The views of a scene show one set of named points, each view turned or mirrored, and shifted as a whole, with a little noise and some points left out.

Scene 1
View 1
Z368: [  0   6   0  11   0  23  -4   6  23   2  17 -16 -14 -11  40  -9  12  -7
  -2  13  18 -11  -9 -21]
Z935: [  3   6   7  10   3  17  15  -8  20   4  14 -31 -13   1  52  -7  11 -12
  -7  25  17 -19  -9 -23]
Z733: [  5  -3  -3   9  -8  12 -14  16   6  -7  19  14 -17 -18   3 -10  18  12
  -4  -3   6   9 -19 -15]
Z467: [  7   1 -14   2 -13  17 -20   9  15  10   6   0  -9 -17  32 -17  17  -9
   1  -9  19  -3  -7 -29]
Z472: [ 13  -3 -22   7 -21  21 -34  15   1   6   8  18  -8 -13 -10 -14  21  11
   2  -8  22  15 -13 -27]
Z950: [ 14 -16  25   9 -11 -24  23  -8 -27 -16   8  23 -42 -17   0  -2  28  38
 -17   4 -23   8 -41 -12]
Z409: [ -3   2   0   8  11  10 -20  22  17  -7  35  -2  -1   6   6  -3   3  -2
   1   5   2   0 -12   2]
Z381: [  7  -9  18   6   0 -20  13  -6  -7  -6   9   9 -24 -10  24  -4  19  11
 -13  -3 -17  -4 -27  -5]
Z306: [  9  -9  18   9   5 -10  14  -3  -8 -11  18   3 -21   0   9   1  15  18
 -13  12 -13  -1 -29  -3]
Z683: [ 11  -7 -11   6 -21   9 -20  11  -4  -3   6  25 -20 -26  -2 -15  28  17
  -3 -13   9  13 -21 -25]
Z648: [ 22  -9   4  -1  -4 -18   4 -14 -20   6   7   0  -7  17   2   0  17  11
 -13  10  -7   1 -22 -11]
Z187: [  5   4  -2   4   3  15  -9   1  18  10  17 -25   4   8  39  -6   9 -18
  -4  12  18 -14  -1 -16]
Z91: [ -1  -3  11  12   3   7   5   7  17 -10  18  -4 -24 -20  33  -9  16   4
  -5   5  -2  -7 -19 -12]
Z734: [  5  -4  11  10   6   3  -5  11   4 -12  30  -2  -6   5   0   0   9  11
  -5  12  -3   1 -20  -4]
Z20: [ 12   4 -21  -2  -5  15 -31   9   9  20  13  -8  15  16  13  -6   8 -15
   2  -3  22  -1   0 -19]
Z429: [  2   1 -12   6  -3  12 -31  22  13   1  20  12  -4 -13   8 -11  13  -1
   5 -15   6   5 -11 -10]
Z10: [  7  -2   3  11 -10  13  -2   8   5  -6  11   7 -24 -20  15 -10  20  12
  -7   7   7   3 -20 -22]
View 2
Z467: [-12  -4   7   8  14   4  -4  13 -12  -5 -11  21   0   1   4   1  -1  19
   5  33  -4  15  -4   2]
Z187: [  7 -25 -13  15   2 -11   2  13  -8  12   7  11  10  -3   4   0   4   9
  -5  33   6  -5 -20 -11]
Z683: [-22   9  -4  -4  31   9 -21 -16  -1 -11 -22  14 -36  16  22  -9 -11  12
  15  -4  -3  33  -4  15]
Z368: [ 10 -23  -3  16  10  -4  -1  18   2   8   8  24  11   2  15   0   1  17
   5  17   2   4 -13 -14]
Z409: [  0 -21 -20  -8   9  -5  10   0  -8  14   9  14 -28  24   6  -3   0   3
  -4   9   6   6 -18   1]
Z950: [ -4   1 -20  21  27   5 -45 -37  18 -16  -6  -9 -47 -11  39 -20   3   7
  40 -27  10  16  -5   3]
Z381: [  2  -5 -21  21   4  -4 -17 -18  -9 -10  13 -13 -43 -15  14  -8  13   4
  36  -3  10  -2 -13  -8]
Z91: [  8 -18  -7  17  15   3  -5   4   3  -2  14  18 -12   0  17  -4   4  19
  23   1   1  12  -7 -11]
Z734: [  4 -19 -25   0  15  -6  -9 -13   4  14   4   6 -29  15  22 -10   0   0
   3  -1  11   4 -19   1]
Z306: [  4 -15 -26  14  15  -6 -23 -19  10   0   4  -4 -35  -1  28 -16   3   2
  21 -11  10   1 -14  -4]
Z20: [ -8 -10 -10  -4   6 -12   0   8 -18  12 -18   7  -3  11  -5  -2  -1   6
 -17  46   2   3 -20   5]
Z429: [-13  -7  -2 -10  15   2   5   3 -15   1  -7  18 -24  21   4   3  -4  11
   3  18  -2  21  -6   7]
Z648: [ -3  -7 -25  14  11 -11 -30 -25  -4   3 -17 -17 -29  -8  21 -16   3  -2
  10  12  12  -6 -21   1]
Z472: [-23   3   3 -11  26   2 -16  -3  -9   0 -36  17 -15  20  10  -5 -16  13
  -5  24  -5  29  -5  19]
Z733: [-10  -6  -7  -2  19   5  -9  -5  -2   1  -8  16 -22  17  18  -4  -8  13
   8   5   2  23  -6   7]
Z10: [ -4 -10  -4  10  25   4 -17  -3   6  -6  -5  16 -12   4  21  -6  -4  13
  17   4   0  19  -4  -1]
Z935: [ 19 -28 -12  30   4  -9  -7  14   6   9  13  13  23 -13  18  -5   7  14
   8  22   7  -9 -16 -22]
View 3
Z472: [ -7   8 -12  32   2  13  -6 -19 -14  24 -17  10 -23   8  24   2  21 -37
  -4   8 -20 -31  -4  23]
Z734: [-14   0  13   7  27  -3  -4 -11  -9   4 -12 -18  10  -7  -4   7   3 -16
  18   1 -18 -20  15  11]
Z409: [-24  -3   5   8  25  -2  -8 -17  -5  -2   2 -19  -4  -3  15  -3   5 -13
  14 -12 -16 -23  10  11]
Z935: [ -3 -17  -9   2 -25   8   9 -26  -9  -6   1 -33  31   0   8  18  -8  -5
  23 -11  20  -4  -7   9]
Z733: [-11   9  -7  21   9  -3   2 -13  -7  16 -11   4  -5   8   7   0   8 -17
   1   5 -18 -21  10  13]
Z91: [ -8   5 -11   9  -2  -6  14 -15  -2   4  -8  -9  19   5   1   3  -7  -5
   9  -5   2  -7  12   5]
Z306: [  2   8  -2   4  30  -8   2 -13 -14  13 -34 -10  17   3 -23   5  -5  -7
  25   9 -12 -11  46   0]
Z10: [ -2   7 -11  20  -4  -1   8 -11  -9  14 -14   2   6   8   3   7   2 -16
   5   7  -8 -15   7  10]
Z429: [-21   7 -13  21  15   1  -5 -21  -7   9  -3  -1 -18   8  21  -8  12 -17
   0  -6 -15 -23   8  13]
Z187: [-12 -15  -7   5  -7  13  -3 -34  -9  -4   4 -32   9  -2  22  11   0 -12
  20 -12  14 -12  -8  14]
Z467: [ -7   3 -26  21 -12  12   1 -28 -10   9  -2  -3  -5  11  26   4   8 -17
   1  -5   5 -14  -5  14]
Z381: [  1  11 -16   7  16  -5   4 -19 -13  14 -30  -8  21   8 -15   4  -5  -4
  20   6  -2  -7  39   0]
Z648: [  8  -2  -7   7  23  13 -13 -28 -24  19 -39 -22   9  -1 -14  15  10 -19
  29  12  -2 -18  31  11]
Z368: [-13  -6  -9  10 -16   3   9 -20  -4  -2   6 -17  17   2  17   8  -1  -9
  12 -11   7 -10 -11  10]
View 4
Z733: [-19   4  -7   1  12   0  11 -10 -15 -13   3 -18 -20  -3  10   3   5  -5
   2  -2 -20  -4   8  -1]
Z467: [  8  23  -7  -9  13  12  15  -3  -9 -16  12 -14 -22  21  -3 -25   8  -3
   7   0 -15 -15  12  -7]
Z368: [ 24   7 -18  -4   8  14   6 -10   5 -12  13 -11  -7  19 -19 -25  -3   5
  12  -1   1  -2  11  -2]
Z20: [ 17  31   4 -15  15  -6  20   8  -3  -7  -3 -13 -28  27  -5  -7 -13 -21
  24   0  -8 -24  21   2]
Z648: [  3 -12 -16  -6   4  -4   2  34  -1 -14  -9 -22 -19  -2  -1  22  -1 -33
  14   7  15  -8 -14 -10]
Z950: [-32 -44 -39   8   2  13 -11  14  -8 -28  10 -34 -11 -33  11  10  20 -11
 -10   8   6  20 -32 -20]
Z91: [ 10  -5 -20   4   7  13  -2 -11  -6 -13   7  -8  -4   1  -9  -6   5   9
   3   1  -1   7   1  -4]
Z381: [ -2 -17 -22   7   2  10  -7  13 -12 -17  -1 -12  -6 -10   4  18  15 -11
   1   3   6   3 -15 -11]
Z306: [ -5 -23 -22   8   3   1  -7  14  -2 -13  -4 -16  -5 -14  -5  19  -5 -14
   6   5  12   8  -7  -3]
Z683: [-31   4 -15  -9  16   2  16  -2  -8 -18   8 -31 -32  -5  13 -10   6 -16
   0  -2 -24  -6   4 -12]
Z935: [ 46   3 -23  -5   5  20  -3   4   8 -12  11  -6   0  20 -29 -24  -2   6
  13   5  19  -2   4  -6]
Z10: [ -8  -4 -23  -4  11   8   7  -3   0 -18  10 -24 -18  -3  -4 -13   3  -5
   3   1 -10   4   4  -6]
Z409: [  9   7  -4   3   9  -8   6 -14  -2  -1 -10  -7  -8   4 -10  13 -14  -6
  14   0 -10  -2  25  13]
Z429: [ -9  19  -3  -2  15  -1  14 -13 -10  -9   2 -12 -24   8   5   0  -4  -3
   8  -3 -25  -8  21   4]
Z472: [-24  18  -5 -17  23  -6  28  -3   2 -14   8 -35 -38   6   9 -16  -8 -22
  12  -1 -26 -11  16  -3]
View 5
Z683: [ 13   9  -9  -4  -1   8   2  -6 -27  27   3  -9  16   7 -20   4   2  15
  -3  -2  15   3  25  30]
Z429: [ -3   7  -4  -4  12  16 -16  -6 -12   5 -13 -13   5  -2 -16  -7   4  11
  11   5   3   0  18  24]
Z381: [ 16 -12   1  -1  -7 -11  18  -5 -17  10   7  -3 -13   4   1  18  27  14
  -8  -2  16  16  -3  -8]
Z187: [-16   1  -8  -3  -4 -11 -26   8  15   0 -22   3  -4 -20   3  11  10  -4
  15  -8 -17   0  -7   7]
Z467: [ -1   6  -3  -4 -13   3 -19   4   5   9 -20  -3  16  -8  -6  10   5   6
   9  -1  -5  -3  24  28]
Z10: [  5   0  -9   2  -5 -10  -3  -3 -11  17   4   1   5  -8 -13   8  10  14
  -8  -9  13   6  12  20]
Z20: [-12  14  -6 -13  11  12 -29   9  -5   9 -22  -3   5  -1  -2   8   0 -11
  27  -3 -18 -14   0  23]
Z950: [ 27 -12  -7   2  -7 -16  36  -7 -40  27  33   0 -10  14  -9  20  23  21
 -21 -14  37  21  -2  -2]
Z409: [-14   3  -4   4  27   7 -17  -8  -9  -4 -10  -9 -17  -7 -11 -10  10   8
  10  -1   0   0  -4   7]
Z368: [-13   2  -3   5  -9 -14 -24   4  17  -1 -13   3   2 -26  -7   7  11  10
   1 -12  -5   3   6  17]
Z734: [-10  -1 -13   0  32  -7  -4  -8 -25   7  14  -3 -25  -1 -12  -2   5   3
   1 -15   7   2 -26  -1]
Z472: [  4  15 -11 -11  11  12 -13  -1 -26  26  -1  -5  21   5 -20  -1 -10   6
   9  -5   6 -10  22  44]
Z648: [  9  -3  -8 -13   4  -7  12   5 -28  23  12   4 -11  15   7  22  12  -5
   7 -11   1   3 -22  -3]
Z91: [  1  -5  -1   8  -8 -11  -5  -8   6  -1  -5  -1  -5 -17  -7   5  21  17
  -6  -4  13  17  10   5]
View 6
Z467: [ -3  -6  16 -15  -7  -4   2  11  -5  11   8 -24  -2  13  -9  18  10  -2
  -1   2  22   7  13 -16]
Z91: [ -4  13  -4 -11  -4  18 -12   7  -7   5 -15  -1  17  10   3  12  13 -12
 -11  14  10  11   5 -10]
Z935: [ 16  18  16 -14 -30  16   7   1  11   4 -16  -3  27  12  -1  30  24   4
 -11  27  14   7   2   8]
Z734: [  4  -9  -6   0  17  13 -13  10   0  13   2  -4  20   6  16  19  12 -24
  -9  15 -14  13 -18   3]
Z306: [  9   2 -18 -16  11  18 -16  22  -8  11  -4   4  21   7  19  21  23 -41
 -15  25 -10  10  -6   5]
Z409: [  1 -11   8   8  23   9  -9   6   1   8   4  -7  14   8   8  12  11  -2
   2   7  -7  16 -22  -6]
Z733: [-13 -12  -4  -5  11   4 -10  14  -7  15   6 -14   5   9   9  12   5 -23
  -5   3   3  13   2 -16]
Z648: [ 22 -13  -6 -25  15   4  -6  33  -3  14  14  -6  12   9  17  35  29 -44
  -6  26  -5   2  -7  11]
Z472: [-16 -22   0  -6  14  -6 -10  16  -9  21  21 -26  -4  11   6  17  -1 -23
  -2  -5   4  11   8 -19]
Z20: [  9 -24  30  -2   6  -7   9  10   5  12  23 -28   1   9  -3  29  18   4
  12   5   7   7 -11  -6]
Z950: [ -2   1 -46 -33  12  17 -27  38 -20  17  -2   5  14   6  26  18  16 -73
 -25  22  -8   4  16  -4]
Z368: [  1   8  15  -7 -18  10   5   0   7   6  -7 -12  17  11  -5  21  14   5
  -9  13  12  10   4  -4]
Z381: [ 11   8 -22 -27  13  15 -17  28 -17   7  -8   6  13   8  10  16  27 -39
 -10  27   3   8   6  -2]
Z187: [ 26  -6  34 -10  -6   2  13   9   7   5   6 -14  16  12  -5  34  27   8
   4  22  11   3 -14   8]
Z683: [-19 -17 -12 -17   9  -7 -14  23 -14  18  16 -25  -6   9   8  14   2 -34
  -7  -4  10   9  19 -24]
Z10: [-10  -4  -9 -15  -6   7 -11  12  -4  14   1 -14  11  10   9  19   9 -25
 -15   7   8   8  13 -12]

In a view up to two points have been moved. Name them for each view, in the order of its rows, or write -.
view 1: -
view 2: Z683, Z381
view 3: Z306
view 4: Z733, Z950
view 5: Z734
view 6: Z472, Z187

Scene 2
View 1
Z336: [ -9 -24  13 -31  14  -8 -27 -34   4  -3  16  -2   5  -7 -24 -32   1   6
  -1  -8 -19  -2   6 -14]
Z685: [-15 -21  -1   3   1   8   0 -17   8   0  -4   2 -11  12 -14  -9 -11   1
   1   9   8  12  15 -24]
Z651: [ -5 -22   7  -8  11 -17 -13 -17   9 -23  -7   8   8  -7  -5 -12   2 -19
  -7  22 -31   8   8  -9]
Z377: [-13 -16   0 -10  -1  -9 -14  -7  13 -17 -17   4   5   9 -10 -11  10 -12
  -4   7 -12   1   3 -14]
Z241: [-27 -14  -3 -19 -11   9  -3   4  22  -9 -15 -20 -13  10 -14 -10   1  -1
  -7 -11   7  -4   3  -9]
Z153: [  2  -7  -4  -4   6 -13 -29 -19  -5  -4  -9  19  16  20 -17 -17  16 -11
   4  -3  -6   1   1 -31]
Z162: [-19 -23  11 -15   8  -4  -8 -11  19 -21  -2 -11  -8 -16  -6 -12  -7  -8
 -12  14 -25   4  10   3]
Z444: [-19 -23  -7   4 -14  -4  11   6  24 -27 -35   3  -2  13  -7   5  -1 -19
  -4  25  -5  16   3 -14]
Z546: [-20  -9   2  -8   5   4  -9   1  18 -17  -9 -13 -10  -6   2  -2  -1 -16
 -13   6 -15   0   6   1]
Z623: [-16  -8  -2   5   1   4  -3   4  16 -17 -15  -3 -13   3   3   3  -3 -18
  -9  16  -8   7   9  -7]
Z823: [-26  -8  -4   4  -4  14   4  16  23 -18 -19 -13 -20   5   5   8  -4 -18
 -11  10  -1   7   8  -2]
Z796: [-28 -18   2 -30  -5   0  -7  -2  24 -13 -10 -22  -8  -1 -12 -14   5  -2
  -9 -10  -6  -4   1   1]
Z340: [ -7   8  -1  -3  14   2 -30   0   4  -6  -6   3   0   8   2  -5  16 -19
 -10  -6 -14  -9   3 -11]
Z700: [-19 -11  -5   7  -3   7   4   9  22 -21 -23  -7 -11   4   4   7  -3 -20
 -10  19  -7   7   8  -4]
Z890: [-17   1  -8  -3  -3   8 -16   5  10   0 -14  -4  -6  24  -9  -3  12  -6
  -3 -13  13  -4   2 -21]
Z769: [-24 -21   6  -2   8  22   5 -13  16  -1   9 -17 -31  -7  -5  -4 -24   3
  -9  10   3  12  21  -2]
View 2
Z340: [  3   1  -9 -21   1  -3   5  15  -3  -8   6 -12  -7   3 -18  27  -2  18
  12   6  20  -1 -13 -10]
Z823: [ -3  11   5  -4   4  -3 -21 -17   1   6  -2 -11  -5  13 -22   5   7  21
 -10 -22  29  -8 -10   3]
Z700: [  0  12  -4  -1   9  -1 -14 -19  10   5  -1 -14  -1   8 -18   5   6  13
  -5 -16  29  -7  -3   5]
Z241: [ -3 -10  -2  -6  -8   0  -4   2  -7   3   1  -2 -17  20  -3  10  -5  11
 -12  -3  12 -14 -12  -8]
Z162: [-10 -11 -14 -13  -5  -5  -4  -4   7  13  -8   2 -13  -4  -4  -1   6   4
   7 -17  28 -23 -11  -1]
Z890: [  5  -5  -4  -5   0   2  -4   4  -9 -14   9  -6 -16  26  -9  24 -12  25
 -10   5   5  -8 -12  -5]
Z685: [ -1 -14 -24  -4   2   0 -11 -10   6 -11  -1   5 -19   9  -2   7 -14  27
   6 -10  10 -29  -8  14]
Z377: [  1  -5 -21  -6   3   2   8   0  10   0   2  -8  -6   4  -3   8  -1   1
   4   1  17 -12  -4  -5]
Z153: [  8 -14 -36  -9   4   6  20  14   6 -20  10  -9  -9   5   3  24 -13   9
  16  19   1 -13  -3  -5]
Z546: [ -6   1  -3 -14  -1  -5  -7  -2   4  11  -3  -7  -5   1 -15   7   9  10
   1 -12  31  -9 -13  -7]
Z796: [ -9 -17   0 -14 -14  -4   1  13 -11  10  -4   3 -21  11   1   7   1  -1
  -8  -3  19 -19 -18 -17]
Z769: [-13 -12  -7 -16  -6 -11 -24 -13   2   3 -11  14 -23  -2 -13  -2  -3  32
   6 -29  28 -39 -20  14]
Z623: [  0   7  -9  -5   6  -2 -11 -15   9   0  -1 -10  -4   6 -15   7   2  16
   1 -14  26  -7  -3   4]
Z444: [  4   9 -16  11  11   8  -9 -26  17   3   2 -16   1  15  -6  -4   2  -1
 -11 -14  19  -7   9   7]
View 3
Z444: [-28  -6   4 -13  42   4 -17 -13   9 -40  -4  -5   4  15 -11 -14 -11   6
  -7  -9  10   1  -9   2]
Z241: [ -7  -2   6  -3   5 -14 -13   0  -4 -19 -11  -4   5   9 -28 -10 -10  21
 -15   1   2 -10 -13  -7]
Z651: [  2   1   2  -8  23   8  -5  -9   3 -19   7  -1 -10  -8   7  10  -3 -10
  12 -11  -1 -25 -19  -9]
Z162: [ -8 -11   2 -14  12  -6 -12  -6  -5 -19  -1 -15   1   1 -13   6 -10  -2
   1   4  -2 -22 -26  -7]
Z769: [-21 -26   0 -27  -4 -17  -1   0  11 -14  -4 -25  12  10 -26   4 -11  -6
  -2  18 -20 -16 -29   6]
Z823: [-17  -9   2  -8  24  -8 -13  -9   6 -30  -3 -21  16   8 -14 -16 -17   1
  -4 -10   0  -9 -15  14]
Z336: [ 12   1  10 -10 -11  -5  -1   2  -7   1   0   9 -20  -9 -11  25   5   5
   1  14  -9 -33 -29 -31]
Z377: [ -2   5   5  -4  19   1  -8  -6   2 -21  -4   6  -7   1  -8  -2  -4  11
  -4  -8   5 -14 -10 -11]
Z796: [ -4  -6   8  -1   6 -17 -22  -2 -21 -17  -6 -15   5   3 -26  -2 -14  16
 -15   5   6 -23 -23 -12]
Z340: [ 19  12   4   6   0  -9   6   2   6 -12  -9   3   4  -1  -6 -15  -6  14
   0 -17  -6 -17 -10   4]
Z623: [-12  -6   2  -9  21  -5  -6  -8  10 -27  -4 -10  11   7 -11 -13 -11   2
   2 -11  -1  -9 -13  12]
Z685: [-19 -11   5 -22   5  -5   4   1  20 -17  -9   5  -1  15 -19   3  -4   7
  -3  12 -14  -6 -14  -5]
Z700: [-16  -9   0  -9  25  -4 -12  -9   8 -33  -5 -17  16   8 -11 -20 -14   2
  -2 -11   0  -7 -12  15]
View 4
Z546: [ -3  -3  -5  -1 -23   9  17   3  20   8 -11   8   9   5  11 -15 -11  -1
  12   4   2  -6  -9  -4]
Z651: [  7 -15  -3   2 -23  23   3  -2  -1  -5   7  16  -5   7   9 -11   4   2
  12  12  20  -8   5  15]
Z444: [-17 -10 -27 -11 -22   2  -1   1  20 -12   2  -4  -8  31 -11 -13 -18  -2
  16  19   5   6  -1  -6]
Z700: [ -7 -11 -19 -10 -28   5   9   9  31  -2 -11  -1   3  23   3 -16 -15  -5
  12   9   0   2  -9  -9]
Z769: [  3  11 -18  -9 -36  16   1   9   7  14 -22  12   6  11  19 -34   2 -10
   7 -12 -14 -20 -10  -4]
Z153: [  7   5  10   8 -16 -25  21  -4  -8 -14   1  -4 -22   3  -2  -3  17  -3
   1   2  14   1  16  24]
Z685: [ -4  18 -20  -7 -28  -8   2   3  -5  -3  -9   1 -13  17   4 -24   6  -9
   4  -7  -7 -13   3   2]
Z340: [  8  -5  17   3 -26 -13  31   7  20   2 -15   1   1  -3  10  -6   6  -4
   3   1   7   2  -1  11]
Z623: [ -3  -8 -14  -8 -28   6   9   8  23  -2 -12   3   0  19   6 -17  -9  -6
  11  10   1   1  -5  -2]
Z890: [ -8  16   2  -2 -20 -32  27   4  16   0 -15 -10  -6   7   0  -9   0  -9
   4  -5  -9   1   2   0]
Z336: [  3  20  12  15 -13  11  15 -12 -29   7   4  21  -2 -14  15 -12  14   5
  11 -10   9 -27   2  15]
Z241: [-15  15  -6   1 -15 -15  23  -3  12   5  -9   0  -1   6   0  -9 -10  -1
  12  -2  -7  -6  -6  -9]
Z377: [ -3  -3  -2   3 -16  -1  15  -3   5  -7   3   4  -6   7   0  -6  -2   0
  12   9  12  -1   4   6]
Z162: [ -6   3 -11   0 -20  20   7  -1   2   6   0  14   5   4  10 -16  -6   3
  16   3   3 -15  -7  -4]
Z796: [-17  14  -5   5 -10   3  23  -7   4  13  -1  11  15  -3   6  -7 -16   8
  19  -4  -3 -14 -14 -12]
Z823: [-11  -2 -21 -13 -29   1  11  12  33   6 -17   0   8  20   5 -18 -17  -6
  12   5 -11   0 -14 -12]
View 5
Z336: [ 10  24 -11  -2 -13   6   6   6 -30  -9  20  13 -25 -14  12  20   6 -20
   9   0   4   0   1   7]
Z377: [ 21   7  12  -5   3   1  18  -5 -10 -18   7  -4  -9  18   3   4   7  -5
  21 -10  14   2   1  16]
Z444: [ 32  -2  19  -1   2   7  17  -9  19 -23   5  -9  12  45  -2  -1   5  10
  20 -23  27   1  -5  15]
Z890: [ 19   9   5 -15  18 -15  34 -10   3 -12  18   0 -10   7  -9  -8  10  10
  20 -15  -3  10 -15  38]
Z700: [ 20   1  18  -1  10  -1  17 -14  23  -2   1 -10   7  25  -5  -7  13   8
  10 -21  29  -5   1  19]
Z153: [ 23   8   7  -6  13  -8  35  -9 -31 -28   7   4 -23  10  16   9  -1  -1
  30   1  -5   5  -6  19]
Z340: [ 12   7  16  -9  23 -14  29 -15 -12  -3   2  -8 -16  -4   0  -7  14  -6
  22  -3   8  -1   6  25]
Z823: [ 16   5  14  -2  13  -5  17 -15  31   2   7  -9   8  19 -12 -12  17  10
   7 -24  29  -3  -3  25]
Z685: [ 18  15  -9   5   2  -2  28  -7   7  -9  15  12  -2  16  13   9   4  16
   3 -15   7  -2 -18  18]
Z241: [ 19  11   4 -15   3  -4  15  -4   6  -8  20  -1  -7   8 -12  -4  13   0
  11 -18   7   9  -6  31]
Z162: [ 15  14   4   1  -8   7   4  -3   4  -2  11   0  -2  10  -1   7  13  -7
   5 -14  27  -6   1   9]
Z769: [  4  19 -13  10  -4   1  11  -7  26  16  16  11   5   2   4   5  14   8
 -14 -18  23 -12 -11  14]
Z546: [ 12   8  14  -5   6  -1  12 -11   9   4   5  -9  -4   5  -6  -5  18  -6
   9 -12  26  -5   7  17]
Z796: [ 16  16   2 -19  -9   7  -1   2   5  -3  23   0  -7   1 -21  -1  18 -13
   9 -21  16   8   2  24]
Z651: [ 19   7  16   9  -1   9  12  -7 -15 -14  -4  -4 -10  15  17  12   6 -14
  16  -3  27  -9  12  -1]

In a view up to two points have been moved. Name them for each view, in the order of its rows, or write -.
view 1: Z241, Z162
view 2: Z796
view 3: Z823
view 4: Z769
view 5: -
